Each row is a point on a tangle of strands that fork, close into loops and nearly touch. The rows are in no order.
Points whose rows are less than 111 apart are linked; no others are.
Tubop: [-14.2 -24.7 -15.5 -11.7  15.8 -31.2  30.1  49.7  10.2  -0.2   0.6  17.9
  23.9  33.1 -58.5  15.4  17.9   4.6   6.5 -64.0   6.2 -14.9  30.4  17.1
  -8.4 -19.3  15.0 -38.9]
Biva: [-11.9  37.7   6.6 -24.8  -7.9  -9.3   3.4 -18.8 -31.5  39.0 -19.1  35.9
 -33.1  39.3 -45.2  -0.5 -12.2 -10.5 -15.8 -11.8  -6.0  34.0 -16.8   6.3
  43.3 -11.6   2.2  -5.6]
Kurov: [ -7.4  -3.5  18.1 -67.8   8.9 -51.8  43.1 -31.9  24.0 -47.9 -30.0  12.1
 -10.9 -23.0  -4.2 -39.8   6.2  40.8   0.3   5.7  18.9   0.3  -4.2 -10.2
   9.5  65.9 -13.2 -20.5]
vop: [-52.9 -33.2  -8.8 -22.8 -18.1  -8.1   9.5  48.9  -4.6  11.1   1.5  27.4
  27.4 -18.5  -9.9 -37.1  44.6   6.7 -43.8   7.3   8.4   7.0  16.1 -44.0
  21.1  20.9 -20.2 -20.7]
Firi: [-20.8  35.1 -19.2   9.2  67.0 -21.4   2.7  -8.7  14.2  11.1   3.1  22.5
  -2.8  -2.2  -7.9  48.3  -0.4 -46.8 -14.0 -33.7 -20.9 -32.3 -64.6   8.5
   0.0 -75.2  -0.6   1.8]
buza: [ 38.1  24.8 -16.0  30.4  27.7   8.8  18.4   1.9   0.8  20.0 -18.7  23.1
 -18.0  43.8 -51.1  57.5 -48.8 -13.0  -0.8 -55.5 -33.7   3.1 -28.7  49.7
  70.4 -65.9   1.3   1.1]
punu: [ 33.5  12.1  15.6 -17.0  30.1 -28.2  27.4 -54.1   8.4 -18.0 -40.7 -25.2
 -46.5  11.5  -3.0  19.3  -3.1  -8.2  58.3   0.1  -3.5  -0.9 -10.5 -33.9
  -9.6  27.8  41.7   5.6]
mibu: [-15.6 -14.0 -26.0  29.4 -11.7   8.3   2.7  29.0   3.7   8.9  -5.7  29.0
  40.2  10.3 -17.8 -20.9  46.9  26.2 -25.5 -46.3  24.3 -17.0  72.9  -1.4
  -6.1  -2.0 -16.2  -4.8]
Sube: [ 43.3  11.6   3.2  27.7   5.1  -7.4 -35.6 -10.4 -34.9  29.1 -18.6  -6.1
 -32.0  19.9  -0.6  42.8  -5.5 -24.6  13.0  31.8   8.6  17.3 -19.5  22.9
 -13.0   7.5 -12.7   9.0]
kabo: [-20.8  14.5 -31.0  11.3 -12.2   1.6 -18.3   5.8  -0.6  40.7 -16.2  23.4
   9.2 -18.5  11.3 -12.7  29.3   3.2 -42.5  40.6  24.6  22.5  25.3  11.4
 -26.0  -6.2 -51.6   0.6]
sufu: [ 38.1  22.8 -18.7  26.4  58.9 -14.2  14.5  -6.2  25.8  13.0 -35.1   3.8
 -19.9  19.9 -35.2  64.0 -30.8 -29.0   4.2 -51.1 -50.9 -30.5 -54.6  32.6
  48.0 -85.8  -4.4  30.0]
Botus: [-16.6   6.8  15.2 -49.9  -2.8 -18.7  34.7 -52.2  41.5 -60.6 -10.4  19.7
   5.5 -40.1  19.0 -59.0  26.3  56.1 -14.3   7.0   9.3 -50.9   7.4  -9.7
  25.5  52.8 -19.3   9.7]
vevud: [  4.2   6.3 -27.9 -10.7  17.7 -13.9   3.2   3.7   7.7  24.8 -28.2  27.4
 -15.0  26.5 -45.3  12.8  37.0 -13.3 -46.3   9.7  17.5 -10.5 -19.8 -10.4
 -25.7 -29.9  -8.5 -44.1]
pedu: [-39.7  22.1  19.6 -26.7   6.5 -18.8  34.4 -25.5   5.9 -12.3   6.4  -4.1
   0.9  17.0   8.5 -23.3  -7.0   1.9  47.2 -58.8  -9.3   1.0  16.4 -15.4
  30.0  17.0  58.4  26.1]
luk: [  8.5  11.8  31.0 -10.5 -56.0 -39.0 -35.1  13.2 -34.1   4.3   5.8  -1.1
  -9.5  12.2   0.4  11.1 -20.4   8.3 -20.3  20.0  30.9  24.1 -20.9  40.9
  21.2  13.1  -1.1 -14.6]
Dala: [  7.1  14.2  25.5  -0.1 -10.7 -14.1  -1.0 -24.2  -8.7   4.4 -10.0  -8.5
 -21.2  25.6 -14.9  18.8 -31.1  -4.0   3.1 -27.5   5.4  12.2 -12.0   1.8
  35.7   5.1  34.6   6.4]
laruf: [-10.4 -41.7 -36.6  26.0   6.3  21.1   1.4  33.7   4.5  20.5   0.9 -22.4
  12.9  -0.3 -17.4   0.4  24.0 -19.2 -13.2   8.3  -2.8   9.2  47.1 -26.3
 -53.2  -2.3 -25.6 -15.6]
kupur: [-33.1  -7.4 -36.4 -10.0  -4.2  55.7  30.4 -27.8  34.0 -20.2   5.8  10.2
   6.3 -37.6  35.4 -42.4   8.6  12.8  -6.3  24.6 -11.1  -9.3  50.1 -26.5
  13.1  24.0  20.3  -5.5]
sig: [ 17.6  29.9  -5.7  24.8 -50.2  -2.6 -15.6  13.8 -42.2  -0.8  16.3  -0.3
 -10.0  13.7  42.9 -23.6   3.2  54.2  16.6  33.5  -2.4  41.6  34.7  25.0
 -51.5  16.0 -15.6  23.9]
rora: [-35.4 -11.9 -30.8 -21.9   7.4  24.0  40.1  25.6   8.7 -24.9  -0.8  27.8
  28.8 -42.9  28.9 -48.2  44.7  41.7  -5.7  -0.3   8.1 -23.9  55.3 -44.7
   8.7  39.1  -3.9 -25.0]
nul: [-12.2 -54.4   6.0   9.3 -26.9  -4.7   6.2  43.7  27.5  -3.4  14.8 -22.6
  30.9  -6.1 -24.5  25.0 -37.4 -23.0 -13.3 -35.5  11.3   7.7   2.0  26.4
  47.6 -17.8  21.6 -25.3]
tof: [-55.6 -10.2  21.3 -34.4  14.8 -30.2   1.7  25.4  21.0 -25.9  27.2  10.1
  40.4 -57.9  26.5 -27.9  39.4  10.4   6.7  -5.7   3.2 -44.5  -5.3 -36.7
  16.0  35.1 -15.2  -4.2]
mes: [ 28.9 -11.6  17.7  16.0  45.4 -25.8  -4.1 -29.0   2.6  10.7 -42.6  -2.0
 -56.5  14.5 -37.1  59.7 -30.4 -55.2  26.5  -7.5 -10.1  -7.4  -9.2   2.6
  42.0 -23.0  15.8 -13.2]
Zapev: [-15.7   6.8 -21.5  15.2  61.2  15.2   4.8  13.1  21.8  55.9   6.9   5.7
  -8.1  20.8 -24.8  32.7  -8.6 -50.1 -10.7 -20.3 -48.7   0.8 -60.0  -2.6
  -3.1 -60.4 -12.9  23.0]
med: [ 14.6 -20.0 -17.6  -8.7  -3.4   5.3   0.1  24.3 -14.8  20.4  -8.8  26.3
 -19.3  27.9 -58.7  -2.3  32.6 -39.1 -31.5  36.1  28.1   6.3  16.2  28.9
 -29.7 -39.4 -34.7 -60.9]
lafod: [ 16.3 -18.1  29.4 -53.8 -14.5 -54.5  22.4 -44.1  17.4 -54.0 -30.0  -7.8
 -45.4 -27.6 -11.6   6.2 -18.6  11.2   8.6  10.6  28.3  12.2  -1.9  -5.9
   7.3  45.1  10.3 -41.7]
bik: [ 26.6  10.1  -1.4 -18.6  33.1  44.4 -22.1 -21.4 -16.1  19.7 -15.2  30.7
 -41.5 -12.6  38.4  27.0 -35.8 -33.3  17.1  26.3 -25.6  43.4 -47.0 -11.2
  11.6   9.7  12.0   3.5]
sopi: [-66.1   8.1  -9.1 -26.3  38.7  -7.9 -10.5  44.3   6.6 -10.2  21.0   9.3
  57.5 -64.9  25.1 -23.0  56.0  21.6 -18.0   7.1  12.2 -70.2  -1.4 -39.2
  -4.5   2.9 -42.0 -22.6]
gufuf: [ 11.4  37.4   3.1 -46.8  50.2  -8.7  59.9 -78.2  19.3 -44.3 -47.6  -7.2
 -33.3 -16.1   6.5  -7.7   3.3  10.7  28.4   9.0   0.7 -18.3 -10.2 -28.6
  11.4  35.7  16.2   4.2]
Sov: [ 26.4 -60.0  43.8  -3.1 -61.4 -25.7 -28.2  19.3  -7.6 -40.1  20.7  -9.4
  -8.9  -2.8   2.3  -6.6   5.0  11.6  17.3  26.4  16.9  -2.0  21.6  26.4
 -27.8  34.7   2.9 -27.3]
vem: [ -3.3 -35.6   2.4  33.9  -6.9   2.3  -6.1  40.4   7.4  51.0  20.2 -60.7
   8.1  32.3 -38.4  14.3 -20.4 -30.4   2.4  -4.8 -35.7  37.2 -23.3  12.9
   0.6  -4.8 -30.3  24.2]
zap: [ 51.4 -33.1  -2.3  35.5  15.2  42.2  -9.5   0.7  23.4  20.3 -20.2 -32.4
 -16.3  21.2 -16.7  52.3 -45.1 -29.3  -0.1   0.7  -6.3   1.5 -14.6  12.3
  21.6 -29.5  21.6  -4.1]
zeneg: [ 18.9 -53.7  43.0  24.1 -78.0  15.2 -34.1  28.6 -18.8 -18.5  45.8 -32.9
 -20.0   0.2   0.6 -31.3 -11.1  -1.3   4.8  58.4  -0.3  28.7  39.2  30.3
 -26.2  18.2 -34.0 -16.4]
Bapak: [ 17.4  49.0 -30.2  -7.0  10.5  17.8  10.3 -55.4 -18.2  16.4 -41.8  32.8
 -24.0   2.5   8.1 -29.5  17.5  18.1   6.8  27.6   0.6  38.3  24.1  14.7
   2.5  27.2 -25.3   9.1]
siso: [-11.0  21.0  14.9  -8.0  16.8  -4.1 -15.8 -17.4  -8.6  -4.9  18.1 -15.7
   4.9 -23.1  49.2  22.4 -17.7 -25.1  33.2   2.4 -10.3   1.0 -56.9  -8.8
 -17.8   7.8  31.5  36.7]
Kela: [ 53.6   6.8  26.2  11.3 -17.5 -13.7  -3.4 -66.6   0.1 -16.1 -29.0  -5.3
 -61.6  16.4  -7.8   8.1 -10.2  -9.8  47.9  21.6 -10.2   3.8  11.5  14.0
  15.9  31.2  22.1  -7.8]
sutu: [ 26.2 -43.9  28.2 -45.3 -26.7 -33.1   3.7   0.1   1.7 -40.0  -8.9 -13.8
 -20.3  -1.0 -10.4  -4.1   3.2   4.4  21.8  19.0  18.5  18.2   3.1 -16.9
 -30.9  42.0  17.0 -36.1]
zakim: [-31.1   3.7  20.4   2.6  39.2  -7.7  15.8 -20.6  51.1 -19.7  18.3 -28.4
  45.8 -23.5  11.5  21.4 -17.0 -17.6  31.3 -36.4  12.2 -58.7   8.6   1.8
  18.2  -8.6  38.4  26.2]
reva: [ -0.5  -8.4  11.5   3.8 -54.3 -11.1 -10.1  25.6 -17.6 -34.3   9.7  35.9
  17.1 -16.0  46.1 -41.0  32.4  56.6   3.4 -22.5   9.2  -1.2  26.2   3.7
   3.2  27.1  12.9   8.9]
bama: [ 23.2 -32.8   2.2  43.6  -8.5  29.3  -6.0  -6.9  38.7  -3.7   7.7 -52.1
   8.5  -0.4  13.1  26.0 -28.9 -18.0  15.2  -8.4 -12.9  -7.3 -15.2  14.0
  10.6  -2.0  28.4  24.9]
lutu: [-11.7 -38.6  37.4  -0.8 -52.7 -34.4 -17.7  44.4 -12.6  -9.0  20.3  -6.7
  17.3   5.2 -18.0   3.3 -18.7   3.0 -19.6 -22.2  22.3  14.9  -3.5  25.2
  32.0  11.7   0.6 -18.9]
Muvi: [-53.0   6.2  -3.8 -35.4  39.2  21.7  -5.4  20.1  26.3  -1.4   8.0  -4.3
  27.7 -10.0 -10.7   0.7 -10.0  -3.5 -60.3 -18.6   1.2 -48.9 -50.9 -61.5
  17.1 -58.7  29.6  -5.4]
kiba: [  1.2 -29.4  25.0  52.4 -68.4  31.0 -15.4  10.9  -7.2  13.8  45.3 -35.9
 -13.0  26.0 -16.3 -28.1 -35.3   1.7   2.4  28.5 -28.4  28.2  49.1  29.9
   3.7  19.0 -26.9   0.2]
bimo: [ 53.4  21.6   8.4  11.8   9.1  23.7  -5.9   6.2 -39.2   9.3  -2.7   8.4
 -26.8  61.1 -43.8  40.8 -67.1  -8.8  -2.1 -37.0   3.7  18.1 -15.8  43.7
  56.8 -53.1  10.4 -20.7]
Difo: [ -8.3 -48.5  17.7  -6.2 -39.6  -8.2  -6.4  57.7 -19.4   4.6   9.0   7.5
  21.2  16.1 -28.6 -31.2  28.9   0.7 -13.5  -5.4  15.1  25.7  33.4  -2.1
   6.5   9.1 -10.5 -29.1]
Gafos: [ 21.2  13.4 -24.8 -25.3  12.7 -25.1  -7.4  -7.5 -15.0   7.0 -39.3  16.0
 -11.5 -21.3  14.2  19.3  23.2   0.2 -28.3  56.1  41.7  13.5 -35.1   1.6
 -40.7  21.5 -21.2 -27.6]
Beg: [ 14.9  11.8  -4.1  73.3 -55.4  23.2 -31.0   1.1 -24.5  -2.7  38.6 -10.6
 -18.1   1.6  48.7   2.4 -24.0  30.2  23.0  37.1 -14.1  16.5  35.4  46.8
 -48.5   8.2 -15.8  16.1]
pak: [ 41.2  46.6 -11.3  31.8 -37.7  26.4   1.5 -66.3 -14.1  -2.3 -20.0   7.3
 -37.3  27.0   2.8 -27.6   3.6  43.2  11.4  23.3 -17.0  21.2  41.7  14.7
 -11.4  11.1  -5.6  23.4]
mubil: [ 34.3 -20.4 -23.9  25.9  12.6  17.3   2.6   2.9  22.4  18.6 -24.4 -17.9
  -6.7  28.5 -43.8  34.7   3.3 -25.8 -27.6   0.9  14.3 -10.2  -7.8   1.9
 -17.1 -30.5   5.1 -24.5]
Rore: [ 20.3   4.4 -10.6  35.3  50.9 -30.3  10.6 -24.6  32.0  29.1 -36.5   2.9
 -32.4  18.3 -41.5  57.0   0.7 -43.3   0.1 -28.0 -22.9 -43.2 -13.8  24.9
  43.0 -43.7  -9.3   1.4]
tek: [ 19.2  39.6 -17.2  13.5 -59.6  18.9  13.1 -32.4 -26.7 -23.1 -16.2  17.3
 -27.3   2.0  39.7 -59.4   5.5  82.1   2.7  24.8 -19.4  34.4  41.4  15.2
 -48.6  15.3 -18.2  34.4]
tosuk: [ 16.8 -18.4 -29.3  19.9  -6.6  39.2  -8.3  27.8 -29.9  29.9 -10.0   2.4
   2.5  18.6 -40.8  -5.8  19.9 -23.6 -28.5  27.5  18.6  36.1  52.6   2.4
 -56.3 -34.2 -37.2 -35.2]
kom: [-63.9  30.7  -1.3 -38.5  41.0 -18.2  36.8 -10.0   6.2  20.3  10.2  19.0
  -3.0   9.5 -16.9  -2.1 -12.1 -21.7  21.1 -48.6 -20.7   8.9  -7.9 -21.2
  37.3 -14.2  25.5   3.2]
maboz: [  4.9   0.0   9.1  -3.7   9.3 -34.3   0.4 -14.3  -2.1  28.6 -22.6 -25.6
 -25.1  11.6 -19.5  13.3  16.4 -23.4  16.2  20.1   2.3  10.5 -23.7  -9.7
 -25.2  33.2 -18.6   4.6]
sul: [  9.7 -29.9  19.8  36.8 -85.1  14.2 -13.4  32.3 -16.3 -27.7  32.4   8.3
  -5.3   9.7  12.2 -47.1  13.9  49.7   7.3  -2.8 -12.3   6.6  54.9   8.8
   6.9  19.6   4.2  -0.6]
zuze: [-16.7 -10.0 -20.0   2.2  18.3  -7.3  29.7  36.5  13.3   3.8 -12.7   1.1
  41.1  33.1 -32.5 -10.0  45.9  25.1  -5.3 -67.2   1.7 -36.3  40.8 -20.3
 -12.3 -11.4  16.9   1.7]
neka: [ -7.1 -13.7 -19.3  13.5   8.2 -28.8 -23.9  40.5   1.2  14.2   3.4 -11.2
  34.1 -23.4   7.6  36.6  22.8 -18.7 -20.4   4.7  28.1 -21.5 -30.4   3.9
 -41.2  -0.4 -16.3  -0.5]
Rol: [ -3.9  34.0 -37.9   6.4  36.8 -34.2   1.8  -5.5   1.4  10.0 -21.3  37.6
 -11.9  22.7 -27.7  38.4  25.7 -11.9 -42.6 -31.0  10.0 -36.1 -43.5  16.4
 -19.9 -54.3   5.4 -28.8]
lata: [ -5.8 -15.2 -20.4  19.5  38.8  24.8  27.7   9.3  45.5   7.4   2.0 -33.0
  26.2   5.4  -5.2  42.1 -24.4 -23.5  24.5 -40.1  -9.2 -21.8  -0.5   1.0
   7.7 -28.1  41.4  15.8]
dis: [-20.4 -43.1  -2.3   8.9  18.9   6.8   6.2  16.1  26.7  12.3   8.4 -13.0
  -9.9 -14.5  -9.9  56.6 -60.8 -57.6  -3.9 -25.8  -3.1  16.6 -19.3  16.9
  55.6 -34.6  26.1 -34.0]
zini: [-39.0  37.5  -4.3 -44.9  27.5 -18.7  29.8 -20.5  21.8  17.0 -15.4  10.2
   3.5  14.5 -31.6 -13.8  24.2   2.3 -11.7 -19.5   0.6 -19.1  -8.4 -30.8
  12.7  -1.0   1.5   0.3]
zul: [  0.1  37.6  21.4   7.2  48.8   4.6 -18.1 -36.2  20.9   3.9   9.8 -27.5
  41.0   8.0  -2.0  18.1 -12.3 -34.6  16.0 -18.1  -9.7 -31.2 -50.7  -4.2
  14.8 -40.0   7.1  56.0]
besef: [-25.6  57.4  16.2 -24.2  66.9  -8.9 -16.4 -41.9  24.3  -0.4   1.8   1.4
  22.1 -16.2 -17.4  24.0  -3.1 -32.1 -19.6 -13.5   1.2 -52.9 -55.4 -20.1
  15.4 -63.6  -2.6  17.3]
vip: [ -8.7  35.7  16.8 -19.3 -25.4 -11.1  -2.3 -46.2  22.5 -37.6 -11.0  21.4
  24.4 -34.2  31.8 -69.9  41.6  56.6 -26.7  18.2  10.1 -29.8  12.1 -11.1
  -1.7  17.6 -33.1  45.8]
Mer: [-34.6  41.8 -15.7 -61.9  42.3 -37.5  30.8 -11.5  12.4  -5.9 -23.0  20.1
  18.1 -16.6 -18.6 -16.6  45.3  35.2 -12.3 -12.1  20.4 -46.8  -5.7 -21.7
 -11.1  29.4 -32.0 -23.9]
giv: [-11.8  11.3   6.6   5.7  11.2  14.2 -14.6  -0.7   6.6  -5.6  31.1 -22.5
  49.8 -23.6  51.1 -15.7  10.8  -9.7  26.6  -0.1 -11.4 -15.7 -24.1 -26.5
 -36.3   0.3   8.8  57.9]
zoge: [ 18.1  16.9   6.5  -6.5 -40.3 -14.4 -26.0 -20.6 -15.5  -4.1 -11.9   7.6
 -17.7 -21.2  28.7  -3.6  -3.1  15.7 -26.0  47.1  25.9  18.1 -19.3  19.9
  -9.6  25.7  -0.8   3.5]
mevu: [-49.2   7.0 -29.5 -23.1  38.0  17.7   6.7  37.3   5.4  -1.6   8.5   8.1
  38.2 -28.1  12.5 -11.4  36.3   6.6 -40.7 -10.9   7.3 -57.1 -10.0 -51.4
   2.3 -20.1   1.8 -13.2]
Zus: [ 21.7  38.1   8.0  -6.8  -6.5  16.7 -31.9 -12.3 -48.3  14.4  14.1   2.1
 -20.9   4.6  52.1  16.1 -33.2   5.3  14.4  16.0 -12.2  34.1 -56.4   1.3
 -10.0  12.2  18.8  32.3]
vava: [  4.3 -13.4 -13.6  22.6 -14.9  56.7 -22.6  40.9 -22.0  23.9  33.5   5.8
  22.2   9.4  30.5  16.7 -43.4  -9.0 -17.4  -6.9 -10.6  42.2 -20.5  13.8
   1.5 -19.1  20.7   6.9]
kan: [  2.7 -41.8 -11.0  29.6  -4.4 -23.6 -15.5  41.7  -2.6   5.6  13.7 -16.4
  29.8 -10.4   8.7  13.4  27.0  -4.3  18.4   0.2  14.2  -1.6  26.4   0.1
 -42.5  33.4 -13.0  -4.8]
paba: [  8.0  -2.7   5.5  48.2 -46.1  20.7 -15.3  21.5 -10.2  22.1  15.5 -24.9
  14.4  26.4 -21.0  -8.2 -15.3  17.5 -25.5  -9.2   3.3  23.0  31.4  27.9
  17.7   0.8 -18.8  14.5]
Kod: [-49.8 -10.1 -40.2 -25.9  -1.6  18.3   2.1  20.2   3.2  34.3  -1.0  40.7
   4.2 -16.1  -8.0 -10.0  22.8 -11.5 -55.6  29.7   8.3   9.4   4.8  -6.2
  11.4   0.2 -19.8 -38.1]
buru: [-24.8   7.0   5.0 -56.7  49.0 -53.3  29.7  -2.8   6.1 -38.5 -13.6 -19.8
   5.2 -12.4  -2.7  23.1   9.2   9.7  47.2 -46.3  16.1 -25.4  -7.7 -46.0
 -27.2  20.2  38.4 -23.9]
pomuz: [ 14.0   1.7  -0.9 -22.4 -19.8  16.4   2.9 -26.6   8.6 -52.5   3.6  -7.0
   9.9 -48.6  61.1 -42.4  16.2  25.3  -5.6  43.8 -16.1  -8.6 -48.0 -35.4
 -37.4  13.3   3.7  42.2]
ridap: [ 16.5  -6.5 -15.1  25.7 -22.3  37.4 -25.7  -1.3   4.4 -14.2  14.8 -23.4
  10.3 -18.5  55.3 -18.2  10.1   7.5  -7.5  19.3 -12.6  -5.8 -11.2 -36.2
 -56.5   1.9   9.8  40.7]
kub: [ 17.2   9.1  19.0 -15.8 -16.5  -7.6  -1.2  -3.3 -29.0 -20.0  -3.8   7.4
 -22.1  34.9 -37.4  28.0 -61.6 -15.7  -4.7 -39.8  23.8  30.8  -3.8  12.8
  46.1 -39.9  41.7 -40.5]
kir: [ 54.0   9.6  22.7  26.9   1.4  -5.3 -23.9 -45.9 -20.2 -15.5 -21.5  10.8
 -55.0   3.2  -2.9  45.8 -42.6 -40.2  38.4   5.3  -1.0   4.3  11.5  36.0
  50.7   1.0  26.6 -18.4]
bivus: [-33.7 -15.2 -11.3   4.2  16.0  13.5   0.4  29.8   8.7  46.1  13.0 -16.3
  18.9  17.9 -14.1   3.5  -7.3 -28.9  -9.1 -15.7 -22.9  17.1 -32.0 -28.7
   3.6 -17.8  -0.4  25.4]
Godu: [  2.5 -14.0  12.5  19.3   0.1   8.7 -23.8   4.0 -11.6   8.3  18.7  -4.0
 -21.4  -4.7   6.3  54.3 -78.7 -48.5  16.2  -3.2  -9.3  28.9 -37.2  36.6
  54.0 -12.4  23.7 -11.3]
naz: [-22.3 -32.7  27.3  11.3 -40.0  12.8   2.7  35.6  -4.7  -4.2  19.7 -24.7
  22.6  19.2   3.3 -40.3  -6.7  17.6  -3.8 -35.8 -26.2   8.3   2.9 -30.4
  31.1  -1.6  38.7  34.7]
dazut: [-44.0 -10.6 -22.1  13.5  -3.4   3.1  10.3  22.7  -1.8   9.6   2.7  30.0
  35.7 -33.6  22.7 -43.9  56.2  28.7  -2.3 -15.2   3.3  -3.1  81.7 -17.2
 -20.9  25.6 -47.3  -3.8]
tiged: [ 15.4  44.7 -14.5 -36.4  -6.3   0.4  15.1 -20.0 -54.7  22.9 -30.8  57.6
 -24.6  24.9 -20.9 -18.1   9.2   8.6 -16.7  30.3  23.5  57.4   9.4  29.4
  18.3  -1.0 -11.1 -21.2]
lapud: [ 21.7 -15.9 -26.9  14.1  16.6  57.9 -26.4  41.4 -41.6  29.9  12.3  23.9
  -3.2  18.1  -2.2  34.2 -29.4 -41.4 -16.3  18.0   7.3  43.3 -20.4  32.8
  -8.1 -36.4   2.2 -32.6]
Gipaz: [ -6.8   3.6  21.5  16.6 -48.0 -44.6 -33.5  -5.1  -3.4  -4.6  10.8  24.6
  19.1 -13.4  45.1 -20.1  18.6  45.8   6.2  -8.4  18.2 -19.2  32.7  41.9
  -4.9  36.9 -13.4  28.4]
zeg: [-46.9  -7.5  57.0 -56.0  15.2 -42.6  14.3  -1.9  22.4 -71.4  25.9  -7.7
  30.6 -61.9  34.7 -46.5  17.1  22.2  29.3   6.3 -18.1 -36.2 -22.7 -51.9
  17.3  25.3   5.6  13.5]
ver: [ 15.1  -5.3  37.1  15.9 -55.4 -57.5 -49.1   9.7  -9.9  14.2   0.1   8.1
   0.4   5.7   8.3  -0.3   3.2  35.3 -10.6  18.6  50.3  -2.5  17.8  71.9
  -3.0  37.4 -28.4  -2.4]
rutin: [ 48.5  27.0  -0.8  60.6 -51.5  49.9 -16.6 -42.1 -26.0  -9.5  22.7   0.7
 -61.3  18.0  21.1 -12.0 -27.7  33.7  26.7  47.9 -23.6  13.1  60.1  39.3
 -29.8  -6.2 -11.1  -0.2]
mit: [ -0.2  -1.2  10.5   6.0  43.5  32.9 -29.8  -7.7   3.7  21.0   4.6  11.9
 -29.4 -20.0  30.1  58.4 -63.1 -56.1  15.0 -17.6 -23.5  20.6 -58.7  -7.1
  32.0 -20.9  20.6  10.7]
Vota: [-12.8 -42.5  31.5  27.0 -48.2   9.8  -1.1  14.1  33.8 -44.6  35.8 -23.6
  13.5  -5.6  29.8 -35.5   2.8  25.7  15.0 -27.0 -33.3 -28.8  -1.6 -16.4
  18.1  -7.0  34.6  47.1]
bikir: [-26.3 -36.0  45.9 -15.6 -17.8 -10.8   9.2  12.9  24.0 -53.3  41.1  -8.4
  20.0 -32.4  31.4 -43.0  32.0  19.6  41.4 -17.7 -28.0 -38.0  -4.4 -53.3
   3.9   9.2  30.2  43.0]
vuto: [ 64.8   9.9  -4.2  60.6   5.1  24.6 -30.5 -11.0 -37.5  33.9  -0.5 -33.1
 -28.8  39.5  -9.8  18.6 -20.6  -5.3   9.1  32.8  -4.4  23.3  24.1  16.6
 -38.7  -2.9 -36.4  -2.2]
dege: [-14.7  38.2 -29.1  -1.8  11.6  -6.8  -6.3 -17.4   1.5  10.1 -27.9   1.8
  19.8 -46.3  33.8 -31.2  41.9  22.8 -38.6  57.7  13.8   2.2   2.6 -24.1
 -47.6  15.1 -63.4  32.1]
muves: [-34.1  30.4   5.3  -9.6  -6.4   3.8   7.5 -35.1  10.6   3.2   8.8   5.9
  31.9 -20.0  14.6 -63.5  29.0  18.5   0.2  -5.5 -10.4  -8.2  25.1 -19.9
   2.8  11.2 -14.2  47.6]
zovuv: [ 48.9  31.7  -2.7  58.1 -28.7  40.3 -12.6   7.9 -27.7  34.5  33.2 -19.3
  -8.9  51.6 -15.6  19.0 -56.2  27.6 -21.6   8.2  -0.9  19.8  19.4  52.6
  34.9 -16.3 -30.7   8.8]
Luto: [ -1.6 -25.1   6.0  -5.0 -35.4  45.3  -8.2  22.0 -21.2  -4.8  32.7  -3.0
   3.3  11.4  24.7 -15.1 -35.6   3.2  -2.2 -11.6 -24.7  30.6 -19.6 -19.8
  13.5  -4.7  59.7  16.5]
gad: [ -5.0  19.2 -22.2 -32.5  35.2 -15.3  30.2 -16.3  13.4 -11.5 -17.6  -3.3
  16.8 -22.1  13.4 -29.6  51.2  29.3  15.0  11.8  14.8 -23.1  12.9 -32.5
 -44.2  49.9 -27.2   6.0]
gasi: [ 58.4   0.2 -18.3  24.2  16.5  52.4  -0.8  43.7 -44.9  28.0  10.6  10.8
  -6.9  45.6 -41.9  30.2 -22.3 -35.4   0.6   3.2   8.4  23.6   5.4  65.7
  -5.3 -62.7 -11.3 -35.4]
fekeb: [ 69.4 -12.8 -12.3  53.8  -1.3  37.6 -14.6  32.9 -26.7  19.3  13.6 -44.9
  -4.7  38.2 -35.4  36.8 -31.0 -19.0  14.4  27.4  16.6  17.0  20.4  56.7
 -21.7 -33.1 -40.3 -14.8]
vunuf: [-14.1 -23.6  17.5 -38.2  12.0 -39.8  16.2  11.8   6.3  -7.2  -4.6 -26.9
   0.0   3.2 -13.1   8.4  14.9  -6.3  26.0 -16.6  -0.3   3.3 -16.6 -44.2
 -22.7  24.9  25.0  -4.1]
Vus: [  8.8  22.8 -27.8 -32.7  43.9  -4.0  57.4 -71.9  23.7 -36.1 -20.4  -1.3
 -14.1 -21.1  27.2 -26.8  31.5  27.3  47.9  26.6 -11.3 -18.3  21.6  -9.1
 -26.9  54.3  -1.0  16.9]
bisav: [-26.0 -47.6   0.2 -26.6   1.5 -14.3  21.6  43.9  -5.9   9.9  10.4   5.7
  10.8  12.8 -39.4  -0.1   8.0 -33.3   9.3 -11.9   2.6  17.3  31.4   4.1
   4.0   3.5   8.7 -51.0]
Reta: [-19.4  18.5  23.3 -28.4  37.3 -24.2   5.7 -20.2  21.3 -44.3  16.6 -23.8
  40.8 -26.0  18.3  -2.7  10.0   3.2  44.8 -29.6  10.6 -57.1 -10.4 -35.8
 -21.1   7.4  39.6  16.4]
ziv: [-24.3  19.8 -21.6 -46.7  11.2 -30.7   1.1   8.7  -1.8   7.2 -18.7  14.2
  23.3 -42.1  20.7 -16.0  36.5  16.1 -39.5  45.1  19.8   1.0 -41.3 -19.2
 -27.5  19.1 -41.9   1.7]
mirov: [-11.8 -27.4 -21.1 -10.0  -5.6  64.0  12.2 -21.0  23.7   4.2  -3.3   8.8
 -17.5 -12.6  13.9 -32.2  -7.3  -9.5 -18.8  39.2 -24.2  34.6  23.9 -30.8
   1.9  23.3   8.3 -19.6]

How many points has the smallest loop of links through each point below? Write none if it is on no loop.
Beg | 5
vop | 10
tof | none

A fork is a point with three links, a tip a point with one. Leave the first point through the second and follow the links. Name the first fork or tip that comes.
kir; mes | pak
maboz; Sube | Muvi
pomuz; ridap | lutu
nul; dis | pomuz
mevu; sopi | vunuf
Rore; mes | pedu
